Points on a hilly landscape, in no order, each with its height.
From any point a ball rolls to the lowest of the 2 points nearest to it. It stops when none of these is lower. Distance is the straight distance between rows; heights are no part of it.
K64: [ -4 -10  -2 -22  29  33   0  -7  10   0  10  -8  16 -14  -5   2  10  -3
  22  19]  height 336
K317: [ -4 -18  -7   0  -1  14  -8   3  17 -10   3  14  21  23  -4  18  -6 -21
  -1  -6]  height 588
K946: [  3  -6   2  10  26  36 -11   2   1 -27  10  16  -9 -18  36 -33 -15   2
 -25  12]  height 740
K162: [ -8  13  -5  -9 -16  -6  17  10  -2   6  41   9 -17  28  10   0  -7   2
 -17  -4]  height 212
K285: [ -2   2  -8 -11  -8  14   8 -13 -10   4  11  -4  -1  22 -17   9 -27 -19
 -22  -3]  height 376
K674: [ -2  -4  -8  23 -12  -4  -5   1 -16 -25  -6   0   5  -1  -3   5 -15 -14
 -20   4]  height 528
K509: [  4  -4   9   5 -16  19  -1  17  -2 -16  32  23 -10   6 -11  14 -14   1
 -18   2]  height 504
K846: [-14  26  -6  -6  20   0  12 -10   0 -13 -14 -31  -6  33  11  23  27 -10
  13  14]  height 303
K246: [ 21   6  28  17 -21   4 -14  17 -17  -4  13   9  -8 -16   7  -6 -18  23
  -9  -2]  height 461
K796: [ -5   1   9  -9   3   3  22  18  -3   2  24   8  -2 -18   8 -25  18  21
  13   4]  height 678
K478: [ 11  10  -5   8 -22  -2 -13 -10  -8  25 -10  -1   8 -16 -26 -10 -14   1
  -6  -7]  height 517
K687: [-10 -17 -13 -15  -6   3  12 -13   4 -17 -22  -5   8  27 -22  13  -2 -16
  21  -7]  height 540
K613: [ -8   1  -6 -34  12   0   6 -27  20  21  19 -14  22   5  27 -12  20   9
  28 -13]  height 536
K505: [  9  -8  20  -3 -10   6  -9   5 -15 -26 -16  10 -15  17 -28  25  10   5
  28   5]  height 589
K104: [ 10  -1   0  -9  -6   5  14 -31 -37  10  -6 -15  -8  -3 -14 -30 -26   4
   6  -5]  height 480
K624: [  2   3  -4  -1  27   7 -18 -18  18  26  -1  -7  24   1  14  21   3 -22
 -15   2]  height 430
K951: [-13   5 -10  19  28   4  11   4  -3  -3 -13 -19   2 -33  15  -9   9  -9
 -23   7]  height 670
K934: [-12  -1  -2   9   8 -26  21  -5  -4 -26  -4 -21  -2  29  35  15  14  -7
  -9  -1]  height 287
K840: [-11  13 -13   9 -13 -27   7  11   6  18 -32   1  -1   2 -26 -18  12  13
  23  -5]  height 320
K732: [ -8  25 -12   7 -23 -19  -4  25  17  38 -11   9 -10  -2 -25  -8  10   5
  -3 -12]  height 452
K110: [ 12  18  11  -5   1  14   8  -7 -22  21  -3  -8 -16  -7  -9  -2  -8   9
   3   4]  height 318
K618: [ 18   4  12  18   6   7 -32  -4 -11  10   1   6   6  -8  21  10 -19  -8
 -32   5]  height 442
K726: [ 10 -10  -6 -28  -9   1  -3 -28   9  11  44   0  23  33  23 -11  -9   9
   3  -9]  height 565
K87: [  3  10   2  14 -35  -9  -9  27   9   2   3  23  -7  -2 -22   9  -3   0
 -15  -7]  height 475
K327: [-12 -10 -10   0 -24  -3  13  23  14  -7   0  13   9   9 -36  11   1 -10
   6 -13]  height 541
K342: [  9  16  -2  10 -46 -18  -3   3 -21  -1 -19   6 -15 -19 -25 -15 -10  11
  14  -5]  height 448
K193: [ -1 -14  -5  -7  10  -1  -6 -10  26 -15  10  -2  27  12  22   3  16  -6
  20  -9]  height 586
K402: [ -2 -21 -11  15 -15   9 -20  12  14 -13  10  27  13   1  -2  -1 -25 -12
 -34 -10]  height 580
K18: [ -6 -23 -11  14   3  10 -13  10  17 -14  -8  20   9 -24   4 -33 -13   0
 -14  -6]  height 727
K960: [  2 -31  -3  11  13   5   2  -4   7 -31 -31  -1  22 -13  -5 -17  -2  -8
   8   2]  height 443
K195: [-15   5  -7  -9 -19   4  26  19   1  14  17  15 -23   5 -33  -6   7   6
  14  -8]  height 106
K587: [  2 -11  -6  14  -1  -4 -15   3  15  12 -11  11  18 -23  17  -8  -1 -11
 -25  -9]  height 425
K188: [  7   4  -3  21 -24 -26  -3   6  -9 -10 -10  -7  -1 -19   5 -21  -9  10
  -9  -8]  height 455
K262: [ 14 -36   3   0 -18 -21   2   5  13 -21   1  12  26   5  16 -18   6   5
  17 -19]  height 639
K325: [-16  17  -1   6  12   0  12   8   4  23  18  -1  -8   0  20   9   9 -10
 -22   5]  height 603
K921: [ -6  -2 -10  -4  -2 -14  14  12   9  -6  41   7  -5   8  24  -5   9   4
 -22 -12]  height 199
K982: [ -4   4 -11  -9  -1 -15   1 -15   4  16  -9 -16   0  45   4  18  -6  -9
   9  -2]  height 526
K947: [ -7  -1  -8  -4   0   6 -13  16  25  29   1  19  19 -20 -11 -11   6 -12
  -4 -16]  height 359
K397: [  3 -26  -5  -4   9   8  -5  -1   5 -14 -37   5  30  -7 -20   1   9 -11
  27  -1]  height 389
K365: [-10   6 -16 -11  -1  27   3  -1   3  17  14   0   2  10 -26  21  -4 -27
 -24   1]  height 365
K547: [  6 -13   2  -1   5 -24  -1   4   7   1  17  -1  14  -4  32 -12  22   7
  13 -15]  height 519
K226: [  0  -1  12   3  27   9  -7  15  20   7  11   8  10 -15  22   5  25   6
   9   2]  height 501
K797: [  1  -5 -26  20 -31 -13 -10   8   3 -17 -23   3   8 -21 -14 -17 -11 -14
 -20  -5]  height 616
K968: [ 12   7  -2   2  17  16 -22 -20  -7  14  10 -12  13   3  22  16 -11 -12
 -25   3]  height 437
K865: [  2 -21  -3   4 -27   9 -12  -1  -2 -14  14  21  10   1 -17 -13 -24  -4
 -17  -7]  height 561
K958: [-24  -3 -15 -29   4  11  45  -4 -12 -11  -8 -17 -21  20 -30  -5   6   1
  17  10]  height 419
K471: [-13 -18 -26 -10 -12   0 -11  -6  29  21   5   5  28  18   3  16  -3 -23
  -5 -26]  height 649
K347: [ -7   7   3 -27  21  31   8  -7   1  -4  10 -11   6   5  -7  24  20   0
  35  17]  height 321
K474: [ 17 -13  16  18  11 -18 -29 -16   8   2 -14   4  27 -24  23 -11   7   8
   1  -4]  height 465
K529: [-11   2 -11  13 -32 -28   7  29   3  -6 -34  11 -12   7 -38   4  14   3
  15  -7]  height 207
K885: [ -2   7 -17  -1  -8 -15  11 -16 -12  28   0  -8   1  11   8  -4 -11 -19
 -40 -14]  height 154
K669: [  6  -2  13 -26  -2   5  11 -23 -19 -13  -4 -14 -22  42 -19  18 -10   5
  32   7]  height 477
K121: [ -9  -4  -7  -7 -17 -10   8  15  18  -4  -5   4  -1  43 -23  18   2 -11
  13  -6]  height 492
K827: [ -1   6   5   2 -21  11  -9  24   4   0  15  18  -7  13 -22  23   0  -9
  -8   2]  height 493
K209: [  5 -15  12  16  26   1  -7  10   9 -21 -20   7  13 -17  18  -4  23   6
  20  10]  height 767
K217: [ 16  -2   6  12   1 -13   0  -5 -21  -4 -14  -9   6   0  -2   4  -4   4
   6   5]  height 782
K770: [ -6   6   3  -4   1  10   9  -2 -11 -15  21  -7  -8  19  18  23  -9  -7
 -11   9]  height 510
K550: [  0 -37  -5 -10  -9 -22  -1  -2  22 -11  18   4  31  22  25  -3   7  -3
  17 -19]  height 610
K886: [-10   4  -2   2   4 -11  -2  14  14  25  25  10   2 -10  21  13  15  -2
 -30 -12]  height 600
K734: [  3  13  12   7   8  12  -4   3 -10 -16   2 -18 -16  26   4  40  -5  -8
  -2  14]  height 513
K875: [ 16   3  -6   5   2   0 -18 -24 -10  21 -16  -1  22  -5   0   2 -20 -17
 -23  -1]  height 209
K703: [  8  18  15 -11  -9 -18  18  12 -12   3  11   2 -26  26   3   4   5  11
  19   5]  height 531
K689: [ -2  14   9   6   1 -16  15  12  -2  18  10   7  -6  -9   7  -8  21  10
   7  -5]  height 683
K544: [  5  20   1  15   8  10   7  -5 -26  -6   0 -19 -23  -9  13  13 -14  -4
 -24   7]  height 506
K708: [-12  13  -4   3  32  25  -1  -3   3  -2  -4 -14   4   7   7  26  14 -17
  -5  18]  height 450
K172: [ 23  -7  13   7   4  18 -13 -16 -31  -7  -2  -5   2 -15  11  -4 -33  -1
 -14  11]  height 496
K394: [  2  25   7  -4   2 -23  15  -1   4  12  12  -6 -29  35  24   2   5  22
   4   0]  height 530
K664: [  4  -2   5 -11  37  19  -8 -18  -4  -2   7 -14  15 -19  29  -2   2  -3
 -14  11]  height 371
K561: [-11   0 -11 -15 -12   1  21  22   0  28   4   8  -4 -14 -32 -19  11   8
  18 -10]  height 102
K451: [ -6  -8   4   3  23  -3  12   5   0 -21  12 -13   6 -15  36 -11  17   0
  -1   8]  height 666
K709: [-23  11 -26 -31  13  14  31 -15  -4  13 -10 -17  -8  11 -17  -6   4  -9
  10   5]  height 401
K130: [ -5  -2   4   6   3   1  12   5 -10 -19 -24 -10 -20   1 -34  19   8  -9
  12   4]  height 482
K448: [ -1   0   4   2 -39 -15  -4  14  -6  -7 -25  16  -9   4 -41   5   0   1
  23 -10]  height 322
K705: [-12  34  -5  -9  16   1  11  -4   6  26  13 -15 -17  21  16  18   4  -2
 -13   9]  height 605
K858: [  7 -17   7  10   1 -28 -16  -6  11  14  -3   8  19 -22  18 -20   7   0
 -12 -13]  height 445
K208: [-12  24   4 -19  24  17   5 -16   9 -10   5 -17  -3  23  14  23  18  -3
  23  14]  height 311
K715: [-15   6 -12  -7  16 -12  14 -23 -10 -18 -11 -34  -2  26  25  18   9  -8
   4   2]  height 295
K860: [ 10  10  24 -16  19  32 -16   2   5  16  18   8  10 -12   2  16   5   6
  16  13]  height 440
K43: [  6  -1  -6   8  -4 -21   0   1   5  18 -12   2  22 -26  -5 -26   7   6
   2 -14]  height 472
K196: [ -3 -13   2   4  23  22  -4  26  24  -3  -9   6  10 -25   1  -1  29  -7
   7   2]  height 511
K874: [  3  24  11 -16  10   8   9  -2 -12  29  17  -6 -13   2  13  -2   3  20
   0   3]  height 309
K747: [  3  -6   8  15  12  35 -26  11  16 -13 -26  25 -11 -32 -14 -23  -7  10
   2  16]  height 750
K517: [  4   8   2  10  -6 -16   5  19   2  25  19  10  -1 -32  13 -24  17  10
 -13  -7]  height 688
K774: [  4  -9  -6 -39  -5   7   3 -12   4  22  29   9  18  26  -1  -1  -5  -2
   5 -11]  height 553
K787: [  7 -15  13  16 -14   5 -13  11  -4 -41 -23   9 -11 -26 -31  -6  -9   7
  13   7]  height 623
K923: [ 13  -5  18  -3 -11  15 -17 -10 -11   1  18  15  -9  20 -30  25 -22   4
   9   0]  height 415
K881: [-12   0   1 -12 -13   4  28  20  -2 -10  20  10 -20  25 -28   6   5   6
  14   4]  height 155
K752: [  0  22  11   2  17  -2  21  -4 -27  11 -13 -15 -19 -11   6  -5   7  14
   8   9]  height 326
K111: [ -6 -16 -11 -12 -13   9   3   7  16  -4  16   5  15  10 -24   2  -7 -14
  -2  -6]  height 572
K600: [  0 -14   9  -8  25   5  -4  -6   3  -9 -16  -7  21  -9  14   3  23   4
  30   3]  height 772
K479: [ -3 -13  -2 -12  26  39 -11   7  25 -16  32  22   1 -16  28 -25   0   7
 -10  13]  height 700
K573: [ -9 -10   9  -1  -5  12  11  14  -4 -13  -4  11  -5 -30 -41 -18   8   9
  31   6]  height 661
K182: [ -4  20   7  -8  24 -19  16  -7  -5   6 -24 -17  -8  11  18   2  34  10
  21  11]  height 387
K675: [ -2  11 -13  12  -8 -16  -9  -1   2  32 -23   2   5 -25 -16 -15   3  -1
  -7  -7]  height 499
K356: [ -6  10 -13  -2 -24  -9  15  16   2  25 -21  10  -7 -11 -46 -10   9   9
  20  -2]  height 213
K621: [ 15   6  12   0 -24  -2   1  -4 -16  -2   8   3 -13  29 -18  23 -24  -4
  -2   0]  height 400
K279: [ 14  11  20   0  -6   0   2  14 -13   3   7   9 -13  10  -7  19   3  13
  12   5]  height 522
K530: [-20 -11 -19   2   1 -18   1   3  30  19   1   1  13  15   4  14  17 -18
 -13 -17]  height 636
K135: [ 18 -11  20  -5   0   8  -3 -10 -19 -22 -18  -3   5  18 -16  13  -7  -1
  25  11]  height 574
K949: [-10   1  -9  -6   3  25  -8  20  15  15   6  14   2  -9 -28  11  -5 -15
 -11   3]  height 346
K377: [ -9  -6 -13 -15   8  -1  30 -23 -23 -17  -8 -27  -4  17 -12 -10 -15 -10
   8  -2]  height 458
K376: [  0 -17   6   4  19  26 -25  15  32 -18  23  38  -2 -10  25 -11   0   5
  -6   5]  height 706
K260: [ -3 -13  -6 -23   0  -4 -12 -38  15  -3  35  -7  21  14  40  -7   6   4
  -3 -13]  height 573
K273: [  5  -9   0 -13   6 -20 -12 -19  23  21  -4  -5  23  18  16  15  12  -1
  30 -10]  height 566
K148: [-18   9 -15 -23   9 -14   3 -21  28  14  22 -14   7  23  32  22  19 -11
  -4  -3]  height 581
K440: [  0  12  13  -6  13  20  12   0 -11   4  -7  -4 -19 -28 -37  -2   4   8
  19  12]  height 300
K17: [ 20   9  10   2 -19 -20  -7 -10 -24  13 -10  -4  -9  19  -3   4  -7  13
   9  -6]  height 787
K978: [  6   3  -1  -7   7   4 -23 -11  14  40   8   2  23  -2   9  11   2  -6
 -15 -10]  height 420
K236: [ -1  11   2 -10   8  26  13   4 -19  10  20   3 -15 -27 -19 -13 -16   3
 -12   7]  height 296
K536: [  1  -7 -18   4  17  -4 -14 -23  -3   9 -20  -9  24 -17  14  -4 -16 -20
 -24  -6]  height 231
K852: [ -4   6  12  15   6 -32  14   0   0   6  28  -7 -18  -7  45   0  24   9
 -23  -7]  height 484
K672: [  9  -6  11 -18  -4   1   8  -6  -9 -14  31   2   1  11  22 -12  -1  18
  11   2]  height 498
K640: [-13   4 -17 -17   5 -20  10 -21  16  29  16  -6  10  17  26  -1  11 -10
 -13 -10]  height 587
K620: [  0  -5 -14  28 -33  -7 -21  12  13 -14  -1  15   4 -11  -6  -1 -20 -13
 -33  -8]  height 596
K237: [-12 -30  -8   7   0  18 -15  22  23 -39  -9  24   8  -7 -16   1   2  -9
   0   0]  height 562
K83: [ -1  14  -8  -6 -23   0   8  -3 -14   6   4  -5 -20  27 -19   4 -18  -2
 -13  -3]  height 388
K980: [-11 -20   2   2  15  15   7  11   1 -31   8  -2   8  -9  18 -18   4   3
   6   9]  height 663
K159: [-20  10 -16   5   2 -18   4  16  22  15 -13   1   2  27  -8  26  18 -19
  -8  -6]  height 621
K20: [ -9  16 -16 -13  17  24  11 -11 -11   5   8 -19  -2  15  -3  21  -4 -18
   3  21]  height 453
K93: [-15 -19 -28 -26  -1  -1  -3 -20  30   4  10  -6  31  23  18  12   8 -25
  -1 -11]  height 660
K908: [ -6   0   0 -11  15 -10   9 -10   6  20  11 -11  13  -5  25 -19  25  10
   9  -8]  height 529
K485: [ -7  -6  -1  25 -12  -6  -1  25   7 -31  -7   9  -7 -23   3 -15   0   4
  -9   7]  height 648
K991: [ -3 -19  -4  -4   2  21 -15  21  28  -8   9  29   8 -21   8 -25  -3   6
 -12   1]  height 716
K731: [-14  13   1  14  -7  -7  22  20 -10 -15  -4  -7 -20  16 -10  17  13 -12
  -4   7]  height 245
K707: [  7  -8   6  23 -12   6  -9   9  -9 -38   3  10  -8  -1  10  10 -27   3
 -21   6]  height 520
K987: [ 15  18   8  22 -33 -15 -28  24   0   3  -7   9 -10 -19 -23   8 -14   1
  -8   1]  height 451
K950: [  4   2   9  20  -5 -26  -5  -6   0   7  16   3  -8  -9  32   3   4   1
 -28  -8]  height 481
K194: [-11  23 -14  20  -1 -23   4  18  13  37  -9  -1 -10  -7 -15   3  14 -11
 -19  -4]  height 486
K220: [ -4  -5   2  -9   1   3  10 -15 -15 -15 -15  -3 -28   8 -57  15  -3  -6
  18   2]  height 459
K888: [ -7   2  -1   4   3   7   4  13  -4  -6 -13   1   1 -16 -20   5   6  -7
   5  10]  height 502
K19: [ -6   3  -7  -7  -5  -4  32 -15 -26 -15  -6 -20 -35  16 -21   3 -19   1
   0   4]  height 447
K673: [ -1  24  10 -15  16 -16  13 -10 -14   4 -30 -17 -20  34   8   8   8  12
  29   7]  height 402
K719: [ 13 -16  -2 -15  37  36 -11 -24   1   3   6  -4  20 -19  27 -22 -13  -1
  -8  11]  height 366
K789: [ 15   0  18 -12   3  28  -9  -9 -10  17  13   8   5   2 -14  12 -13   0
  15   3]  height 431
K671: [ 13 -18   2   3   3 -20 -25 -12  12  10 -20   1  27  16   2  14   8  -4
  11 -11]  height 598
K814: [ -7   4   3   2  10 -22  13   5  16   6  28  -5  -9   5  40   6  33  14
  -1  -9]  height 487
K518: [ 11 -12   2   2 -15  -2   2 -21 -23 -18 -22  -6  -3  19 -29  14 -16  -6
  11   1]  height 560
K472: [ -4   9  -7 -22  17  12  14 -30 -17  -2  -3 -27 -10  21 -10  18  -1  -3
  16  13]  height 460
K749: [-11  16  -6 -20  16   7  17 -16  -1  27  -6 -18   5   2  -4  -1   7   1
  15   6]  height 386
K488: [-12  10  -3  21  -5 -26  19   6  -7 -16  -7 -14 -14  18  23   1   8   5
  -6   2]  height 278
K753: [ 12  -8  16  12   9  28 -16   0  -3  -5  -9  16   0 -37 -13 -14 -11   9
   9  14]  height 758
K535: [-10  -2 -11 -11   9  25   4  13  19  23  19   9  16  -8 -10  -2   8  -5
  -8  -8]  height 324
K596: [ 18 -13  18  -4   6   7   0 -16  -5 -25  26  -7  10   6  32  -5  -9  10
   1   4]  height 490
K384: [ -6  26   3   1   5  15  26  -7 -37  -3  -6 -26 -39  -2   4  13 -21   0
  -6   6]  height 507
K966: [  5  12   9  14  14 -16   1   1 -19   3 -22 -16  -2 -30  12 -14   8  12
   7   4]  height 334
K405: [  9 -13  13  16  -7  29 -21  12   1 -31  12  24  -8  -3  -9   6 -22  -3
 -21   9]  height 512
K716: [ 14  16  -8  15 -39 -21 -17   5  -2  -4 -28  -4  -9 -16 -34   4 -11  -2
  -5   0]  height 412
K729: [ -4  -2  -8   0   1  -5  17  -4  -3  -2  19  -7   1  -4  20 -12  -4  -1
 -18  -3]  height 186
K589: [ -4   3  -2 -12  -3  24  -3  16  10  24  34  19   2 -11   6 -11   7  10
 -12  -2]  height 310
K183: [  1  -9   3 -10  32  20  -4   2  13  -7  23   6   2 -32  32 -31  10  16
 -13   7]  height 697
K514: [ -6 -12  -2 -22  -4  -1  14 -13 -10 -28 -17  -6 -18  40 -28  11  -4  -9
  31   6]  height 505
K792: [  8  14   9  15   1 -31  -5  -7 -16  20 -29 -14   0 -16   7  -6  16  19
  17  -6]  height 345
K531: [  2  10 -14   5 -17  -4 -13  -6 -10  30   1  -3  10  -3  -3   4 -18 -14
 -41  -4]  height 180
K857: [  8  -1  -7  -2  -9  -2 -16   2   9  39  10  11  17 -16  -4 -14  -5  -5
 -17 -12]  height 397
K710: [  4  21  17  13   2  -2  -8  14 -12 -12  -3  -2  -8   9   4  25  -2   6
  -1   7]  height 514
K497: [ 22  18  16  27 -16   1 -33   7 -13  -2   3  -1  -7 -14   5  16 -27  -1
 -21   8]  height 449
K952: [  5  13   3  13 -23 -30   2   4 -13  19  -1  -3 -12  -6  11 -11  -8  12
 -11  -6]  height 467
K373: [ -3 -19 -10  -8   6   4  -2  -4  13 -13  -9  -8  19  18   0  19   9 -16
  18  -3]  height 568
K900: [  1  -1  -3  -2 -21 -19   0   3   1   8 -20   5   2  28 -30   4  -1   0
  23 -15]  height 417
K412: [  2  14   1  26 -19 -12 -12  10  -8  -2 -34  -2  -7 -21 -32  14  -1   2
   9   8]  height 378
K937: [ -5 -18  -9  17   3  18 -22  18  21 -29 -26  21  -5 -29  -5 -27  -6   6
  -6   8]  height 739
K945: [ 10  -7  14  -7  10  -7   4  -6 -10  -7  -9  -7  17   4  11  -4   7  -5
  15   1]  height 777
K415: [  7   6   1  20  -1  21  -7  -2 -25 -15  -1  -8 -15 -28  11  -8 -28   1
 -30  14]  height 503
K595: [ -7  -8  13   3  19 -16   2   5  27   5  11   4   1 -14  31  12  41  11
   8   2]  height 494
K42: [  5   9   3 -13  29  12   0 -14  -7  15  -2 -17   9 -13  18  -6   7   6
  14  10]  height 377
K971: [ -9  22   6 -12  14  16  24  -1 -22  -8  16 -14 -30  10   9  21  -9   0
   2  15]  height 508
K838: [  4   6  18   1  12   0  -1   2 -10  24  21   4   2 -33  25 -19   7  17
 -13  -7]  height 691
K850: [  8  -9  18  10  19  15 -13  10  -3 -19  -9   0   7 -26   4 -13  10  14
  14   9]  height 763
K339: [ -8   6 -18  -4   8  -9  22 -20  -6  19   6 -20   0  -1  18 -15   2 -10
 -26  -3]  height 174
K913: [  5   8  17   0  -1  23   4   5 -18   5   9   8 -28 -28 -38  -1 -12  16
   0   7]  height 284
K157: [ 11 -11  13  -8  -4 -18  15   4  -1  -9  22   3   7  12  21 -14  11  16
  26 -13]  height 509
K636: [-10  -2  -2  10  18   9  17   4 -13 -22 -17 -21  -2 -18  17  -4  19   3
  -5   8]  height 668
K992: [ 2 19 18 -3 26 18 -3  5  3 17  9 -5  3 -2  7 23 15 -4 -2 16]  height 446
K250: [  0  20  -3  -2  -8 -29   5  10   2  40 -19   1  -4   9 -17 -19   5  15
  10  -9]  height 395
K165: [  7 -19  -5  13 -18 -20 -26  -5  19  16 -14  10  31  -4  -1   0  -3  -4
   0 -22]  height 635
K582: [ 20 -23   1   6  12   2 -16 -16   1  -9 -11   7  22 -11  29 -21  -7   7
  -1  -1]  height 479
K173: [-10   1 -17 -21  14   5  -1 -27  25  -2  30 -12  28  10  41   6  18  -8
   0  -2]  height 578
K525: [-17  -1  -7 -15   7  13  29 -12 -16 -18   1 -13 -37  10 -40   7  -6   1
  11   3]  height 436
K855: [ -5   2  -7 -26  -3   2   4 -14  12  17  12  -4   5  41  -1   8 -11  -7
   8  -2]  height 539
K371: [ -4 -10   2  13   9  10 -13  25  15  -4 -26  10  12 -24 -15   9  13  -3
  12   6]  height 518
K538: [-13  17  -5  21 -18 -21  16  14  -8 -13  -8  -5 -27  31  -6   9  -2   7
  -4   0]  height 262
K677: [  7  -6  19  12 -22   0  -6  17 -11 -34 -10  14 -17   1 -33  18  -7   3
  11   8]  height 604
K201: [  5   6  -3  29 -17 -20 -20  11   6   1 -21   2   9 -29  10  -9   0   2
 -19  -9]  height 441
K175: [  5 -23   6  15  -4 -20   2  -6  -8 -33 -29  -3  20 -12   2 -16   4   3
  12  -2]  height 470
K299: [  4  -3   0 -19  10  14  14 -39 -31 -12 -11 -27 -26  19 -19  10 -16  -1
  18  11]  height 464
K161: [ 22  19  22  10  -3  13 -18   4 -27   3  13   4 -13 -15  14   9 -26  15
 -14   8]  height 454
K523: [ 12 -15  -3   9 -27   0  -3  -8 -13 -17   1   1   7  16 -20   5 -29 -18
 -15  -2]  height 542
K777: [  2  11   7  18 -13 -16   0   7 -11  14  27   5 -14 -10  14  -8 -14  10
 -32  -6]  height 476
K515: [ 17  -3  22   1  21  13 -11  11   5   6  16  13  -2 -34  26 -21   9  17
  -2  -3]  height 694
K755: [-12  -4  -7 -19  11 -14  -9 -29  26  16  13 -15  25  18  27  14  32   0
  32 -14]  height 548
K521: [ -7  21   4  -8  -7 -11  18  21  12  14  37  10 -20  35   7  12  12   2
  -2  -5]  height 222
K676: [  1  11   6 -16  12  26   5   8  -8  16  28   2  -6 -19   8  -4   1  11
 -12   9]  height 302
K120: [  2  33  -4 -15   4 -32  11  -9   9   9   9  -9 -33  53  32  18  -4  10
  -4   3]  height 523
K353: [ -8 -12   8   5  -7  14   5  13   1 -35 -10  14 -25 -35 -47 -17  -6  12
  13  13]  height 643
K473: [-12  12  -5  18 -13 -14  -9  26  17  12  -3   8  -3  -5  -9  13  10  -5
 -26  -7]  height 495
K778: [ -1  17  12  11   8 -30   2   8   0   7 -36  -8   0   3   8   1  33  12
  26   0]  height 367
K572: [ -7  26  -1  -9   3  -6   6 -14   6  -2  12 -11 -20  55  24  32  -3   2
  -3   5]  height 521
K983: [-14  17  -3  -1  -8   1  18  24   1   7  13  -4 -30  18   3  18  11  -3
  -7   6]  height 234
K764: [ 20   9   2   4 -35 -11  -4 -14 -24   7 -19  -1 -11 -31 -30 -27 -26  17
  19   1]  height 468
K481: [  4  -6  -8 -21   7  -7  13 -26 -24   1   0 -15   4  15   0 -17 -18   1
   8   0]  height 469
K738: [ -5  -5   8  -9   5  16  15  21 -13  -1  19   7 -13 -27 -20 -19  19   7
  23   7]  height 672
K868: [  0  15   8  -2   1 -13   1  -5  -9  -5  -7 -12  -5  40  14  31  -5  -6
   4   4]  height 515
K491: [ 18  -9  23  17  -9 -14 -14  17  -4 -23  10  13  -2  -3  11  -7  -9   9
  -3  -4]  height 473
K988: [ 10 -18  13   6  -9 -18  -1  -5 -14 -17 -26  -1  14  -3 -17 -15  -6  11
  31 -10]  height 500
K629: [  6  17   1 -12  11 -13   4  -7   3  14 -33  -9 -23  43  -6  18  -6  12
  16   5]  height 423
K686: [ 20  -9  23  11   7   4 -16  -2  -8 -16  14   4  -1  -2  36  -2 -12  13
 -13   2]  height 485
K501: [  5 -24  -9  19 -26 -23 -14   8  17   1  -4  22  24  -8   3 -19  -9   1
  -6 -27]  height 664
K455: [ -7 -23 -19   6  -4   6  -9  -1   2  -7 -32  -1  23 -13 -30  -1  -9 -18
   4  -1]  height 314
K304: [  6  -5  -6  -7 -18   2   2 -18 -22  19  -3   2  -3 -10 -34 -22 -23   5
   1  -6]  height 497
K588: [ -5 -17 -19   3   7  -1  -5 -14  -5   2 -28 -14  27 -16  -7 -19  -8 -16
  -3  -7]  height 257
K969: [ 10 -21  -2  12  -7  30 -22   9  13 -35  -4  13   6  -4 -10   7 -14 -17
  -8   3]  height 527
K649: [ -6   1 -12 -10  -1 -22  -7  -7  21  44  28  10   6   1  23  -5  19  -1
 -23 -18]  height 594
K89: [ -5  15 -11  19 -23 -27  -3  18   3 -11 -47  -4 -10 -19 -34  -1  18  -2
  10   4]  height 327
K993: [  9 -15   3   2   4  15 -15 -13 -11  -9   5   5  16 -14  12 -15 -24  -3
  -9   2]  height 491
K512: [  3 -14   0   5  15  19 -15   2  13 -12   0  22  -8 -22  28 -46 -17   8
 -21  -1]  height 736
K96: [  4 -13 -12  22 -27 -10  -9  10   8 -40 -20  12   0 -27 -14 -18 -14   0
 -11   6]  height 634
K965: [ -8 -21   1  13   3  -2  11  17   9 -49  -7   0   1 -11  11 -15   0   1
 -12   8]  height 656
K911: [-13  29 -15  -5  15 -10   9   3  23  27  -7 -11 -10  23   1  19  14  -8
  -4   7]  height 609
K290: [ -2 -19  -1 -19  35  35  -7 -13  11   5   0   5  22 -28   2 -19  -4  -3
   8  12]  height 353
K820: [ 11 -37   0 -10 -21  19 -11 -13   4 -11   7  17   9   2 -31  -8 -32  -9
   2  -6]  height 590

Where does a ball stop that starts at each point below?
K161: K913
K709: K885
K934: K885
K770: K587
K860: K913

For each start below, name every point that the ball comes to, in order.
K671: K273 > K755 > K613 > K908 > K547 > K157 > K672 > K596 > K686 > K491 > K246 > K161 > K497 > K618 > K968 > K624 > K978 > K857 > K947 > K535 > K589 > K676 > K236 > K913
K514: K669 > K299 > K472 > K20 > K708 > K992 > K860 > K789 > K923 > K621 > K83 > K285 > K365 > K949 > K535 > K589 > K676 > K236 > K913
K196: K226 > K595 > K814 > K852 > K950 > K777 > K952 > K188 > K201 > K587
K958: K709 > K749 > K42 > K664 > K719 > K290 > K64 > K347 > K208 > K846 > K715 > K934 > K488 > K538 > K731 > K983 > K521 > K162 > K921 > K729 > K339 > K885
K629: K673 > K182 > K778 > K792 > K966 > K752 > K110 > K874 > K676 > K236 > K913
